A landscape with many valleys, sampled at points; each row gives a point and its height.
From any point a ball takes the steepest step (drop divided by distance) to one of its 2 nearest points. It stops when none of these is lower. Distance is the straight distance between rows; heights are no part of it.
K_546 (h 4.31): [107 139  99 186 185 164  86  31 145 110  92 105 119 144 140  99 151 143
 112 130 137 141 164 126 140 109 135 120 123 102  88 118 151 115 131 125
 137 155  63 120 136 200 109 131  67 147 134 119 200 108 176 138 119]
K_579 (h 2.25): [152 147 168 135 168 121 157 129  88 104  99 104 124 103 132 165 139 132
  88 144 131 153 140 109 135 125 141 156 109 145  99 151 128  93 120 104
 116 165 140  94 152 103 163 129 144 101 126 117 156 143 139 102 109]
K_995 (h 2.03): [183  50 128  85  83 117 152 167 140 144 148 143 120 194 132  92 132 102
 152 120 166 115  90 145 171 132  94 105 100 142 158 130  91 136 150 126
 133  99 164 108 109 157 161 143 170 159  83 137  94 154 103  95 151]
K_58 (h 4.29): [ 97 159 131 113 132 168 132 104 138  94  78 125 114  53 127 159 131 115
 104 141 140 149 157 107 149 105 101 174 167 105  95 125 119 126 152 121
 163 149 110 135 144 109 120 112 144  99 153 125 171 130 153 127  83]
K_559 (h 2.20): [172  92 172 103 128  82 174 172 146 106 140 157 123 195 164 174 148  63
  93 150 126 137 125 127 118 146 119 121 109 157  72 125 108 115 114 133
 110 163 190  19 142 190 147 141 136 145  99 216 129 163 105 114 110]
K_452 (h 3.72): [145 121  75 150 180  97 140  98 129 155 152 136 136 224 109  94 172 139
 160  61 168 144 135 126  96 144 130  64 107 159 147 152 123  83 137 195
 123 143 101 154 138 204 149 134  77 163 126 110 121 141 144 115 168]
K_876 (h 5.27): [ 78 131 120 102  75 102 133 136 116 158 116 127 142  78 127 172 128 109
 126  98 130 199 131 117 104 148  99 113 139 150 138 176  95 169  81 137
 139 106 116 148 117  70 145 105 144 130 151  79 132 114  92 106 107]
K_799 (h 3.16): [187 119 160 143 153  90 142 158  82 153 164 174 124 147 131 107 110  75
 134 126 106  97 113 167 122 126 145 123 132 184 105 131 127 114  82 129
 128  91 164  85 135 128 105 136 128 118  79 114 110 145  64 162 126]
K_886 (h 6.15): [151  84 129 130 174 147 105 105 152 144  76 149  88 134 155 115  84 121
 136  97 119 191 103  92 180 123 146  71 140 163 119 139 132 113  91 146
 185 160 100 150 180 135 178 137 102  90 117  69 120 146  96 119  63]
K_148 (h 4.85): [110 128  87 142 153 173  81  57 169 118  85 121 113  97 148 120 105 163
 124 145 136 144 181 124 169 112 136 140 127  75  64 128 167 122 168 112
 120 175  98 141 115 148 104  98 106 157 166 145 183 120 165 127 136]
K_130 (h 3.77): [135 146 108 176 171 101 164  77 114 113 126 135 152 173 123 132 176  92
 127  71 155 131 142 123  79 135 141 127 125 153 108 111 113 104  85 177
 141 126  95 142 150 159 108 125  88 106  99  90 161 121 142 139 124]
K_540 (h 4.22): [115  85 144  92  77 166  89 160 129 147  99 121 127  98 128  99  71 172
 129 150 131 123 131 113 189 156 131 112 127  87 163 140 139 145 135  88
 107 122 141 146  82  77 141 143 171 153 156 127  85 121 150 100 138]
K_485 (h 4.50): [ 79 105 103 148  93 151 128  66 161  97  97 133 101 108 133 111 146  87
  68 120  69 108 125 100  85  54 123 107 184  95 124 139 101 115 139 188
 115 144 106 143 186 142 100 117 113  94 162 157 117 109 171 136  89]
K_755 (h 3.57): [184  99 141 117 144 113 148 146 127 129 135 166  81 169 153  96  78  72
 119 140 104 114  90 141 140 100 150  87 143 161 113 132 120 118 127 144
 161 126 149  98 167 143 142 148 108 121  87 139  85 138  68 172  99]
K_300 (h 5.31): [ 98 117  97 128 121 169  55 103 186 110 133 128 144  93 145 137 109 200
 168 153 139 135 170 126 168 142 126 154 136  54  92 104 167 168 189  82
 108 158 116 179 102 156 105 104 122 157 156 147 165 106 165 115 159]
K_762 (h 4.10): [101 104 148 131  94 143 138 101 124 109 104 148  87 115 136 122 104  77
  48 141  62  94 117 112 109  75 125 100 179 136 149 157  98 130 122 161
 115 139 125 100 169 113 119 130 116 106 139 162  77 108 138 154  66]
K_418 (h 2.45): [ 80 121  95  89  92 174 129  95 171 119 105 164 117  86 154 132 116  84
 165 154 182 112 138 137 188 104  73 198 166  74  90  94 119 151 199 136
 182  91 113 153 116 146  92 118 167 121 149 129 163 123 136 123  87]
K_534 (h 5.22): [ 80 107 111 125  62 103 106  86 106 198 124 172 145 111 134 105 116 124
 159 126 165 127 155 165 152 168 125 148 104  97  76 133 132 147  86 146
 116  79 123 129  45 105  91 108 129 175 125  93 150 101 125 127 166]
K_45 (h 6.52): [196 105 139 136 147 191  88 156 131 140  95 143  95 172 147  83  62 135
 142 148 113 139  65 114 207 124 152  69 126 161 146 151 143 140 106  98
 166 146 116 123 141 138 180 159 118 128  94 116  64 136 103 159 128]
K_781 (h 2.90): [101  84  79 146 100 122 145  77  93 125  72 135 100 198 161  60 133 101
 130 138 149 125 136 140 142 148 132 120  79 124 102 119 167  91 111 156
 186 125 105 102 118 157 126 166  78 159 113 114 181 114 155 141 102]
K_14 (h 2.76): [155 115 152 132 144  83 163 142  82 148 117 172 125 115 132  92 120  89
 127 113 134 115 119 171 126 118 144 140 119 140 111 141 117  82 114 148
 112 101 136 114 113  92 107 139 147 117  86  77 109 130  99 143 143]
K_607 (h 3.37): [127 161 196 132 160 103 145 150  89 103 170 121 118 130  99 142 202  56
  63 119  96  66 101 141  78 105  77 160 144 198 148 132  90 112 104 106
  92  87 150  57 116 150 115 130 158 121  97 167 111 144 143 130 127]
K_304 (h 3.83): [110  67 133  95 111 150 105 160 150 144  81 108 121 111 140 114  95 204
 117 126 126 158 124  91 156 142 144  80 121  85 160 171 139 124 138 101
  95 167 144 166 115  68 169 135 176 153 182 109  84 124 154  83 150]
K_951 (h 2.72): [117 177 182 127 151 115  35 141 127 147 162 128 135  52 101 201 157 128
 128 102  85 148 147 125 115 129 117 153 184 178 124 147 116 193  82  86
  92 104 111 138  94 112 116  80 145 105 124 104 139 126 114 127 131]
K_623 (h 2.27): [154 101 158 110 143  71 157 157 102 187 121 158 123  93 113 106 132 101
 103 117 118 152 123 159 141 124 128 110 128 158 123 189 121  89 100 138
  75 103 143 104 105 101 140 123 174 142  99  71 106 150  80 118 172]
K_319 (h 3.26): [ 99 136 134  81  72 129 182 170 113 126 124 119 148  88 116 125 108 111
 134 138 152 131 129 132  99 126  93 153 138  99 176 115 102 117 145 136
 125  97 135 136  99  66 110 134 182 114 145 117  96 117 117 115 118]
K_330 (h 6.27): [150 100 149 110 142 119 133 162 146 110 151 134  85 178 145 127 176  92
 146 171 134  63  79 130 170 110  99 149  88 153 146  81 105 151 209 109
 187 105 132 107 183 183 144 161 136 114  73 150 116 169  79 128  92]
K_905 (h 6.67): [202 125 114 126 137 167 123 148 179 111 185 123 179 222 106 154 120 150
 186 129 153 123 108 121  92 161 142  85 111 151 159  98 131 173 108 109
 162 138 142 110 169 177 115 130  98 141 116 162 115 125 112 146 164]
K_671 (h 3.76): [ 84 154 128  85  91 158 171 146 114 113 105 129 123  60 120 166 118 107
 114 151 141 141 151 105 125 113  90 176 160 106 143 120 111 132 153 127
 154 114 132 129 120  84 108 122 161 112 173 147 135 120 132 136  85]
K_416 (h 2.75): [206  89 123 137 178 142 139 102 144 104 104 134 150 205 146 120 152 156
 159 114 229 143 155 136 146 160 123 121  76 115  86 152 144 106 148 113
 123 159 128  93 110 178 121 130 120 159  96 133 168 145 143  84 180]
K_360 (h 4.05): [125 173 129 112  94 108  98 155  79 180 169 115 106 112 101 122 118  93
 144 118 105 164 139 136  94 121 110 119 162 195 145 161 151 170  66 131
 158  98 142  90 101 118 122 120 106 135 141 152 130 136  91 185 126]
K_821 (h 7.16): [ 88 189 110 151 137 123 138  96  96 122  83 108 166  72 114 127 110 156
 106 138 149 143 166 148  90 138 163 130 131 102 100 173 159  96  82 126
  76 133  92 129  64  57  82  96 110 129 157 105 150  99 175 161 189]
K_27 (h 2.36): [111 125 104 124  87 171 159  69 102 116  74 150 139 154 145  93 122  86
 130 168 175 111 133 136 146 144 114 160 118 113  89 105 157 100 118 130
 185 115 106  85  92 141  93 157 123 158 134 141 177 108 172 152 115]
K_962 (h 4.41): [109 114 128 110  69 104 116 135  97 172 154 130  98 137 121 105 123  94
 128 142 107 124 123 134 112 118 112 114 128 154 143 145 134 149 109 147
 136  99 143  82 105 144 125 131 118 160 140 153 113 125 108 159 123]
K_3 (h 1.42): [194  98 159  86 166 121 147 128 191  89 125 147 127 179 159 175 149  97
 140 138 187 146 146 118 130 112 127 119 121 135  60 142 109 109 154 125
 120 178 155  43 128 201 121 122 151 153 109 192 146 184 116 108 144]
K_486 (h 4.95): [144 104 160 176  80 144 151 115 106 107 101 170 135 176 132 115 153 102
  65 141 107  73  90 134 117 148 130 136  88 139 131 120 120 103 106 122
 106 135 142  75 154 154 135 164 112 134  72 139 108 103 167 110 106]
K_465 (h 5.89): [126 197 132 170 204 139 126 128 159  77 175 107 193 113 113 188 123 184
 169  91 132 126 142 118  91 161 160 157 163 113 124  70 141 152 140 118
 129 147 133 206 149 120 116 111 107  80 136 115 131 117 135 134 149]
K_938 (h 2.73): [116 122 150 116  31 182  96 197 140  99 127 130 142 116 131 103  81 153
 153 154  96  67  82 141 187 162 117 127 150  77 209  85 115 177 148  77
 116  90 121 188 100  84 137 143 170 106 107 159  49 100 132 123 109]
K_565 (h 1.75): [ 83 189 142 110 136 119  89 155 125 144 133 131 124  25 112 214 118 129
  94 129  81 152 160 115  91 125 123 168 189 147 111 160 130 175 115 105
 108 138 141 150 133  69 100  59 134 110 163 131 132 126 112 155 112]
K_460 (h 5.92): [122 101 114 100 160 142 105 103 122 154  76 117  98 139 152 105 106 134
 141 104 156 214 130  98 180 131 117  73 117 156 129 165 131 129  97 130
 176 156  92 142 113 120 179 152 119 146 142  75 143 139 136 118 115]
K_103 (h 5.09): [107 139 132 124 127 115 164 106 146  91 156 155 159 112 138 190 161  89
  97 111 110 115 154 129  64 113 145 164 151 114  61 113 114 141 117 131
 117 143 163 102 190 107  48  72 104 111 140 161 151 117 132 149  92]
K_425 (h 6.07): [136  87 109  59 144 112 124 131 190 129 116 151  89  68 144 123  97 147
 132 125 117 137 146 124 120  77 163 104 159  90 114 157 108 112 191 161
 105 151 131 167 139  85 107  99 159 131 154 119  97 134 115 129 138]
K_914 (h 3.21): [119 116 140 144  71 165 114 160 124 110 120 148 113 114 141 100  91 136
 116 152  78  74  66 134 165 130 130 121 143  96 180  98 117 149 145  99
 122 110 111 171 154  96 143 162 136 102 108 144  41  97 117 142  92]
K_555 (h 1.59): [ 76 129  97 136 100 188 116  58 164 100 108 155 157 119 145 111 140  82
 143 148 161 110 133 142 140 113  90 177 158  87  91  88 126 147 131 130
 162 110  92 133 107 179  78 128 109 141 139 142 178  97 184 144 106]
K_927 (h 6.31): [152  88 136 137 131 119 159 131 115 104  61 134 141 107 151 113  75 189
 116 138 157 129 137 127 168 157 182 141  86  59  97 138 164  76 149 114
  96 155 151 145 118  49 130 133 172 101 124 102 111 109 138  85 156]
K_275 (h 6.69): [155  97 121 129 124 166  94 153 111 153  97 124  78 151 156  63  67 169
 125 158  90 122  81 127 188 114 168  78  97 117 146 152 174 107 134 106
 131 147 135 128 130 115 172 163 119 153 142 144  64 141 133 156 135]
K_649 (h 5.74): [139 145 122 127 164 135 142 171 147 100 154 102 120 115 129 134 123 163
 162 145 129  98  89 121 149 116 109 162 115 134 166  66 134 145 209 110
 167 137 135 177 181 126 156 157 133  80 123 135 108 155  98 113 110]
K_374 (h 4.88): [ 94 117  92 124  73 138 194  81 123  97  90 147 108 106 138  95 137  56
  84 135 102 121 139 139  88  77 139 139 164  80 125 121 113  74 146 206
 132 106 125 120 161 103  56 123 127  86 145 160 133 104 158 157  89]
K_436 (h 5.04): [143 121 118 134  97 132 100 129 118 145 151  97 157 151 107 111 112 199
 171 136 148 134 160 130 129 188 136 116  78 115 127 124 158 158 112 100
 134 126 147 122  90 125 129 145 110 167 152 132 159 107 138 117 179]
K_448 (h 6.00): [145 150 111 119 160 141 136 154 135  97 173  96 106 151 127 127 146 143
 156 178 129  83 115 131 153 112 113 177  96 142 142  69 162 156 213  93
 189 129 143 121 160 173 138 152 108 114 119 172 164 158  93 141 119]
K_175 (h 2.80): [146 130 198 117 168  82 175 174  97 102 158 149 113 178 139 158 190  43
  70 134 104 109 115 135 104 128  98 150 113 196 107 117  97 105 123 116
 113 121 186  41 139 177 138 141 138 126  87 181 128 163 116 122 104]
K_473 (h 3.14): [ 68 129 102  83  85 157 100 131 188 113 124 153 129  45 133 135  87 123
 164 135 140 135 138 134 148 112  77 164 208  83 142 104 112 174 192 124
 164 109 115 212 103 127  97 105 146 113 150 125 131 118 137 139 102]
K_396 (h 7.64): [105 104  72 120 111  98 164 110 145 147 114 135 168 138 132 119 129 169
 141  91 161 165 145 136  87 152 158  99  96  93 128 157 122  93 133 162
  87 144 114 177  98  88  86 104 133 150 155  96 121 106 160 107 199]
K_69 (h 5.29): [141 103 166 137  77 137 149 139 123 110 137 150 135 182 130 162 169 100
  91 150 115  73  96 123 133 156 113 156  82 138 130  99 115 150 130  99
 134 119 157  62 154 175 125 150 130 135  92 166 128 127 128  95  90]
K_674 (h 7.13): [166 147 152 109 121  96 160 181 127 125 222  92 155 185  90 151 183 150
 140 141  97  87 133 128  89 147 127 136  87 166 160  90 121 142 122 101
 111 126 189  89 152 162 125 127 122 139 128 189 134 146 127 114 169]
K_730 (h 5.44): [122 167  99 135 184 124 179 145 132  99 140  89 126 111 117 135 129 144
 153  99 131 117 111 102 105  98 138 133 157 128 158  87 108  95 172 164
 168 146 116 220 170 111 157 142 133  66 152 105 113 148 120 121 104]
K_857 (h 6.33): [148  97  97 110 165 120 135  90 186 118 126 149  86 132 147  95 118 116
 129 101 112 120 122 126 107  64 159  76 156 105 123 137  96  84 170 187
 120 153 106 166 170 146 108 114 123 122 128 114 101 146 130 134 139]
K_477 (h 5.19): [ 97 119 147 126  78 101  52 142 109 187 142 128 103  82 122  91 136 166
 150 136 106  78 131 158 189 115 127 141 123 114 142 126 127 158 124 117
  83  64 126 128  63 125 131 129 153 148 114 111 110 124 121 105 155]
K_588 (h 4.06): [ 90 149  87 116 128 130 115 125 143 141 151 109 168 118 132  91  99 169
 209  84 158 158 118 134 109 138 113 105 145 109 173 111 123 158 144 134
 146 104  84 229  66 121 122 137 122 137 153  91 117 115 137 132 169]
K_535 (h 3.25): [188 118 112 134 209 101 164 109 148 116 119 120 134 218 130 112 161 121
 167  88 213 175 171 138 115 150 123  85  99 138 107 162 134  85 148 153
 126 167 118 100 128 204 138 133 103 161 108 142 169 155 138 123 169]
K_48 (h 4.21): [156 134 123 186 174 158 125  82 137 118  81 147 104 216 127  86 149  91
 103 127 128 116 118 125 120 123 156  78 113 158 128 140 143  85  97 143
 127 151  92  75 135 210 137 164  71 158  79 141 142 130 164 147 123]
K_571 (h 4.07): [127 121 111 175 162  97 122  91 123 141 163 153 140 168 111 114 164 119
 131  66 142 133 114 128  84 127 125 105 134 158 140 136 103 113  96 179
 116 127  94 161 147 177 147 126  97 125 102  80 108 126 117 113 142]
K_496 (h 5.41): [118 125  88 114  72 139 124 150 112 129 139 112 152 117 130 101  79 201
 162 164 131 122 144 137 141 178 139 165 100  79 143  97 203 140 154 101
 148 126 163 142  96 102 117 128 114 151 156 159 148 113 133 131 143]
K_913 (h 4.59): [169 142 148 186 125 170 117 132 113 128  96 142 118 203 126  97 145 104
  83 156  86  76  56 141 126 121 158  86  98 175 156 140 123 105  83 106
 125 135 107  90 138 173 152 165  93 161  60 153  86 117 141 153 130]
K_815 (h 5.66): [156 107 200  91 104 165 142 132 155  91 102 148 117 146 139 171 148  64
  86 154 151  84  96 110 154 117  84 150 132 151 126 130  75 136 151 111
 130 127 152  60 147 150 143 154 172 123  93 158  97 146 131  82  94]
K_154 (h 5.64): [ 99 131 127 117 126 127 105 137  92 153 122  90 117  97 123 134 119 130
 142 117 148 202 122 110 151 158  92 125 124 160 155 148 132 155  95 106
 176 122 100 156 106 112 192 147 125 140 146  73 165 127 116 114  90]
K_887 (h 7.83): [129 115  88 115 137 141 132  74 169 117 100 166 162 120 156 112  99 138
 161  93 160 156 161 130  99 123 177  89 142  76  89 131 109 118 124 161
 104 146  92 179 107 102  53  98 121 119 141  94 124  99 181 136 181]
K_970 (h 4.89): [ 74 119 112 108  56 130 112 110 116 169 108 167 131  94 143 135 106 108
 137 122 159 158 144 131 138 150 106 140 146 117  93 153 109 161  94 136
 150  96 114 129  78  95 104 118 128 161 150  92 137 103 130 133 111]
K_982 (h 4.49): [130 123  93 121 122 155 138 109 132 123 137 100 120 161 135 119 134 128
 123 145 121 151 134 109 101 100 129 106 130 133 136 148 148 120 126 138
 152 175 125  90 157 176 134 151  89 165 171 174 160 143 151 153 117]
K_152 (h 3.90): [114 156 166 111 119 136 152 129 104 107 128 111 139  91  92 148 169  82
  63 128 143 106 118 120  87  96  74 157 157 164 153 142  84 109 120 119
 102 113 124  77  97 117 130 131 173 126 126 140 110 123 168 108 131]
K_638 (h 6.92): [186 182 144 135 173 126 130 143 142 120 220 111 166 179  84 155 157 141
 165 101 125  95 139 140  74 148 140 122 115 160 148 103 128 154 100 113
 108 122 159 113 152 159 105 117 104 130 115 158 129 141 125 141 180]
K_261 (h 4.42): [151 156 155 146 167  69  76 155  90 184 196  94 104 111 103 117 175 151
 145 114  98 119 139 153 140 111 123 123 104 177 140 145 128 156 119 111
  89  93 132 120 106 157 158 119 129 141 106 112 158 158  91 111 158]
K_965 (h 2.19): [ 98 166 168 189 136  95 129 156  44 159 129  58 159  92  89 128 147 169
  86 127  94 138 113 139 133 164 123 139 109 156 165 167 158 110  67 105
  77 109 130 138  90  86 186 147 150 122 116  76 137 125 119 106 154]
K_42 (h 7.44): [ 97 155  77 174 138  98 153  86 105 128 116 105 166 129 135 104 114 187
 133 122 135 134 153 131  89 161 174 126 100  94 113 138 160  75 117 157
 106 144 101 178 111  88 114 123  99 114 157 103 142  99 167 145 175]
K_405 (h 4.66): [147 102 126 132 100 154  77 145 128 154 128  79 150 144 122  85  97 227
 166 133 137 137 128 126 180 177 134  99  89 104 167 137 161 157 114  78
 109 119 136 159  46  89 158 146 149 156 145 113 122 120 151  99 198]
K_112 (h 4.28): [127 144 119 119 124  97  91 152 139 187 168 118 175 106 112 118 117 168
 205  85 145 176 155 142 133 161 124 109 127 122 143 138 141 183 100 132
 116  89 119 180  64  99 122 102 130 143 133  80 151 129  96 133 187]
K_769 (h 3.69): [ 65 152  94 115 120 119 121 123 160 123 137 123 147  72 129 139 114 140
 177  94 143 170 124 121  98 127 108 135 185 112 151 119 100 168 152 139
 150 115  94 229  99 116 121 124 127 110 150  87 130 116 129 141 123]
K_254 (h 5.55): [135 188 112 161 180 129 119 122 139 102 179  97 176 106 101 138 129 193
 170 125 140 103 163 150  91 152 137 159 128 101 119  89 164 145 153 114
 109 139 125 169 119 127 105 121  89 126 142 139 168 120 131 156 173]
K_758 (h 5.71): [123 176  84 151 171 107 194 114  85 124 114 105  99 123 123 113 128 105
 118 103 114 146 129 109  88  89 158 125 157 147 137 125 124  58 123 199
 167 127 112 171 166 101 145 145 103  67 159 108 133 139 140 156 108]
K_391 (h 5.61): [ 67  88 116 133  80  84 121 102  96 181  89 148 113 100 151 122 111 155
 105 153 142 103 158 162 171 160 150 161  70  61  81 148 149 107 136 130
  95  99 133 122  81  84 109 101 156 175 141 109 128 104 125 103 141]
K_87 (h 5.95): [ 82  88 138 146 106  80 135 136 104 150  82 126 115  88 144 110 118 182
  89 148 116 115 135 149 162 146 157 139  61  69 125 155 153  70 136 134
  61 123 134 133 116  79 141 117 155 145 138  87 117 107 130  82 143]
K_427 (h 4.78): [115 163 138 139 162  71  81 133 111 166 195 120 104  94 108 137 176 137
 135 125  86  80 150 160  98  89 126 157 126 148 111 126 137 150 139 128
  93  94 133 117 109 160 107 104 113 138 112 126 142 140  98 141 162]
K_402 (h 4.81): [ 89 139  94 137 126 142 158 116 125 112 130  79 106 126 121 109 162 142
  94 160 101 117 126 110 100  81 122 135 120 111 154 132 154 105 172 139
 125 161 127 108 168 152 149 150 114 138 181 172 146 134 153 141 109]
K_139 (h 5.49): [ 86 116 144 108 110 107  89 140 137 155 122 144  85  60 133  96 125 133
 134 140 115  82 132 158 158  97 125 152 132  94 133 129 110 122 179 129
  98  91 115 146  88 114 123 132 168 131 117 105  92 124 117 123 132]
K_70 (h 3.96): [153 113 142 108 135 140 153 128 140 100 108 143  52 125 147 104  91  76
  84 159  72 102 108 121 134  53 143  96 163 136 131 148 106  95 157 156
 151 149 138  98 178 135 140 144 122 109 125 175  71 138 115 170  83]
K_294 (h 6.89): [125  92 149 100  69 145 125 145  90 162  80 151  65 145 152  80  74 117
  96 174  99 111 104 130 196 136 140  95  97 119 140 164 148 111 100 126
 126 120 148  62 105 112 159 175 135 163 133 156  82 136 127 144 102]
K_168 (h 6.56): [163 104 118 106 133 158 157 126 127 100  71 129 125 115 144  98  79 148
 121 147 148 151 138 113 138 110 173 118 124  93 115 147 154  77 135 129
 117 168 133 123 121  69 113 144 156 107 147 123 106 127 161 120 160]
K_852 (h 3.82): [132 108 105 175 166 147 127  44 167 102  72 138 110 196 137  99 164  89
 101 111 144 134 151 110 122 100 143 104 113 119  98 124 120  85 124 171
 123 154  91 103 141 208 105 139  76 155  95 134 180 131 191 107 120]
K_955 (h 5.28): [ 88 127  98 128  76 124 193 111 115  89 129 159 158 105 142 145 142 101
 103 151 101  95 148 141  75 121 129 180 126  64 112  96 140 107 153 147
 118 117 161 109 172  89  50 100 129 107 162 172 145  94 135 152  96]
K_422 (h 1.47): [102 147 149 165 151  57 154 156  57 192 117 108 164  93  94 118 162 137
  76 117 114 157 131 163 131 150 125 137 101 159 152 200 149  80  69 122
  48  99 121 110  84  74 155 113 156 133  95  58 135 138 101 106 185]
K_463 (h 5.15): [ 70 189 100 158 145  74 100 118 109 146 177  95 129  77 119 111 156 165
 146 136  97  90 153 160  78 109 133 172 138 105 128 120 168 141 155 134
 104 103 124 161 100 129 102 110  93 122 144 131 152 128 112 175 168]
K_842 (h 3.46): [143 158 118 133 169 168  77 107 161 112 156 119 145 138 117 208 115 136
 127 123 129 212 153  91 116 150 123 125 147 163 117 105 153 176  89  88
 173 157 119 109 173 172 128  96  81 114 140 147 163 125 128 142  68]
K_450 (h 4.80): [160 133 162 130 119  93  62 163  93 186 169 119  84 125 125 108 157 134
 140 141  85  77 129 154 204 107 131 143  99 168 120 118 118 167 114  99
 121  61 145  95  97 158 159 124 149 139  90 123 137 152  94 110 121]
K_994 (h 3.24): [134 155 127 140 170  72 195 119  86 117 126 143 139 116 124 125 164  81
 107 104 158 117 145 157  88 115 141 165 118 149  91 133 116  66 109 156
 117 107 133 110 126 106  84 118 120 113 100  96 161 128 129 151 148]
K_519 (h 3.61): [158 147 128 144 120  94 130 159  48 154 168 139 112 163 116 116 119  86
 154 145 106 116 138 153 110 162 143 131 123 207 116 128 171 144  43 119
 175  97 156  66 121 147 116 131  89 135 104 135 160 130  87 210 114]
K_379 (h 5.97): [127  94 149  72  80 131 171 126 154 108 111 150 109 169 147 168 144  51
 125 151 188 119 112 109 159 124  68 143 129 137 107 116  85 141 176 146
 177 116 151  70 148 167 143 150 158 131 125 161 131 155  95  98  77]
K_160 (h 2.10): [144 113 148 134 116 129 139 170 142 129 185 102 181 144  98 153 151 144
 149  87 117 133  82 118 104 150 110 112 137 145 185 101  84 159 126 127
 114 132 141 193 159 110 166 134 156 112 134 102  89 126 101  79 135]
K_392 (h 1.48): [179 102 152 113  99 123 136 182 139 137 189 112 152 167  99 111 149 139
 168 106 135 108  85 130 151 139 101 115 101 149 181 106  92 154 139 110
 122 106 149 143 118 136 154 136 165 138 101 124 105 141 100  76 164]
K_492 (h 6.18): [104 156 115 171 173 124 117 110 162 101 203 124 193 144 112 203 143 155
 160  80 128 136 124 108  69 164 137 128 159 136 145  75 112 163  97 123
 148 138 127 193 170 146 135 111  99  81 145 106 129 105 129 124 110]
K_782 (h 4.02): [151 138 115 140 154 168 122  88 172 106 139 105 141 187 119 182 142 103
 114 139 130 193 138  94  90 124 135  97 141 157 116 123 149 146  85 121
 161 173 111  52 180 203 135 118  67 131 139 171 169 128 140 154  70]
K_986 (h 3.89): [163 173 142 136 138 105  74 175 132 166 195  99 170 109  95 136 126 181
 207  75 106 160 123 144 146 145 128 124 145 155 167 104 141 194 102 112
 112  92 141 196  95 119 155 106 146 113 114  99 152 144  78 110 160]
K_754 (h 3.64): [128 107 159 154 107 149  95 131 143 114 141 134  98 136 143 115 101 108
  87 133  58  77  75 121 137 106 123  90 173 152 174 129  92 160 120 129
 115 129 114 151 174 119 153 132 123 108 108 136  44 105 100 144  97]
K_803 (h 7.12): [125 115 174 116  69 152 102 145  96 167  90 164  68 113 136 150  95  95
  80 194  90 121 128 112 189 133 126 132 135 128 101 162 141 133 106 115
 132 118 165  39 115 131 161 146 144 151 144 170 111 129 118 140  71]
K_190 (h 2.17): [152 106 147 124  54 151 130 198 128 118 157 110 173 129 118  96 102 166
 180 134 130  80  90 143 161 161 127 140 103  97 196  73 119 164 143  95
 127  87 147 173 107  89 135 143 177 108  99 129  76 114 115  95 154]
K_387 (h 2.63): [106 165 127  86 137 119 110 171 136 157 120 119 111  43 105 164  90 153
 108 131  82 176 145  99  89 114 148 102 198 142 148 179 134 158 129 140
  90 172 135 165 135  55 134  94 141 117 184 129  98 135 109 158 131]
K_431 (h 3.29): [ 97 119 116  59 124 126 130 155 142 164  93  94 118  80 121 141  94 170
 109 142 132 206 145  92 115 123 143  86 135 124 146 190 131 121 124 127
 104 174 124 143 104  55 148 112 153 159 202 126 119 128 137 120 145]
K_917 (h 2.77): [108 111 148 108  79 113 172 175 110 121 121 112 160 109 106 117 129 119
 118 109 129 136  95 126 121 135  79 113 138 121 212 137  87 117 130 142
 101 109 137 162 136  73 157 131 193 113 123  98  60 115 106  94 124]
K_494 (h 4.23): [148 121 118 147 147 120 147  92 142 104 140 149 175 170 129 171 157  87
 163  98 197 140 146 137  96 159 116 156 113 147  76  91 117 145  89 121
 174 118 112 101 146 164  82 116  93 124  94 104 183 118 119 131 111]
K_213 (h 2.13): [202  88 136 109 138 110 160 129 159  98 122 162 148 186 133 140 163 137
 129 129 192 130 142 137 119 140 117 148  87 110  88 140 117  88 172 123
  90 165 173  78 113 171 125 122 154 165 101 171 132 165 155  86 181]
K_619 (h 5.14): [ 93 180  82 163 176 135 136 122 117 124 162  66 113 131 113 107 146 164
 126 127  94  86 106 129 103  87 128 141 145 127 174 101 143  99 181 151
 138 144 102 174 150 147 170 146 101 114 167 145 123 133 143 147 123]
K_602 (h 6.34): [182 120 136 157 193 179  94 127 151 128 101 137 102 178 138 121  89 134
 134 132 126 152  80  98 179 121 147  73 137 171 143 120 133 118 104 112
 184 164  88 129 182 160 194 147 106  91 101  99  88 144 102 149  90]
K_940 (h 3.43): [145 204 165 145 189  99  45 177 129 147 194 110 147  70 104 176 130 173
 165  82  74 149 142 145 149 147 124 147 160 155 132  95 147 202 102  83
  97  91 143 193 100 113 131  88 137  91 112 104 160 141  98 129 143]
K_709 (h 5.79): [120  91 138  66 117 104 123 124 157 165  96 189  83  64 149 127 100 109
 134 144 128 105 136 152 156 103 134 140 141  86  94 152  90 111 174 149
 112 103 132 139 114  84  99 103 186 129 135 100 100 126  96 115 123]
K_217 (h 4.84): [ 93 148 121 132 160 143 123  96 158  94  75 114  76  54 119 136 148 108
  81 121  89 140 139  97 116  71 134 125 191 107 118 136  91 104 148 157
 133 153  91 174 179 123 133 107 140  72 159 112 141 129 172 132  87]
K_531 (h 1.15): [136 160 191 151 127 146 112 160  71 121 118  63 143  99 101 156 131 176
  81 159 116 151 135 110 141 172 125 147  96 151 144 147 153 133  92  72
  97 153 144  95 118  86 194 150 149 137 144 126 144 115 141  90 131]
K_942 (h 6.45): [179 130 110 154 154 164 138 122 152 113 177 126 187 187 117 170 107 164
 164  93 141 142 108  99  83 160 161  90 127 137 141 101 132 141 106 142
 163 163 129 161 189 154 144 130  95 110 144 125 103 122 125 126 137]
K_394 (h 2.71): [102 184 127 141 146 147  90 144 124 112 154 110 146  85 105 209 118 145
 107 114 103 184 148 100  81 157 121 160 167 155 125 122 150 176  90 101
 137 153 126 143 156 109 130  90 101 110 158 141 162 111 143 155  89]
K_684 (h 6.84): [104 157 114 140 142 151 131 107  95 130  68 105 112  81 134 107  80 166
  82 157 109 169 164 104 129 116 178 115 132 101 100 163 178  88 101 129
  97 180 121 121 116  60 109 127 117 136 178 137 139 110 179 159 145]
K_126 (h 3.36): [156  91 111 163 144 149 139  57 172  80  64 136 144 206 155 128 174 115
 121 110 201 146 152 114 147 126 131 130  89  99  67 118 121  94 143 149
 131 165 112  89 136 190 107 129 105 148  83 142 191 150 178  75 131]
K_647 (h 6.21): [141  90 135  82  82 157 164 148 137  95 103 157  93 203 170 140 155  60
 140 187 160  78  86 120 190 119  87 137  92 126 133  95 110 145 214 129
 190 101 150  79 166 173 138 173 150 114  92 184 111 173  82 125  81]
K_547 (h 4.62): [121 131 113 140 156  87 166 107 134 101 177 151 170 150 144 178 176 101
 143  99 171 113 159 145  77 147 130 185  97 117  62  68 114 140 130 133
 153 120 147 121 167 132  67  85 102 120 110 119 187 125 114 130 112]

Call two points neighbours if one is among the 2 nearest of the other. Go from one point of each pair to the other, from neighbour to neighbour, staying as low as possible. Name the highest point that can't be avoided.
K_130 / K_3 -> K_571
K_422 / K_531 -> K_965
K_555 / K_565 -> K_112

For each start below, name the point where the ball stops.
K_647 -> K_3
K_396 -> K_970
K_300 -> K_3
K_619 -> K_565
K_638 -> K_261
K_887 -> K_970
K_217 -> K_392
K_275 -> K_970
K_436 -> K_565
K_955 -> K_422
K_803 -> K_422
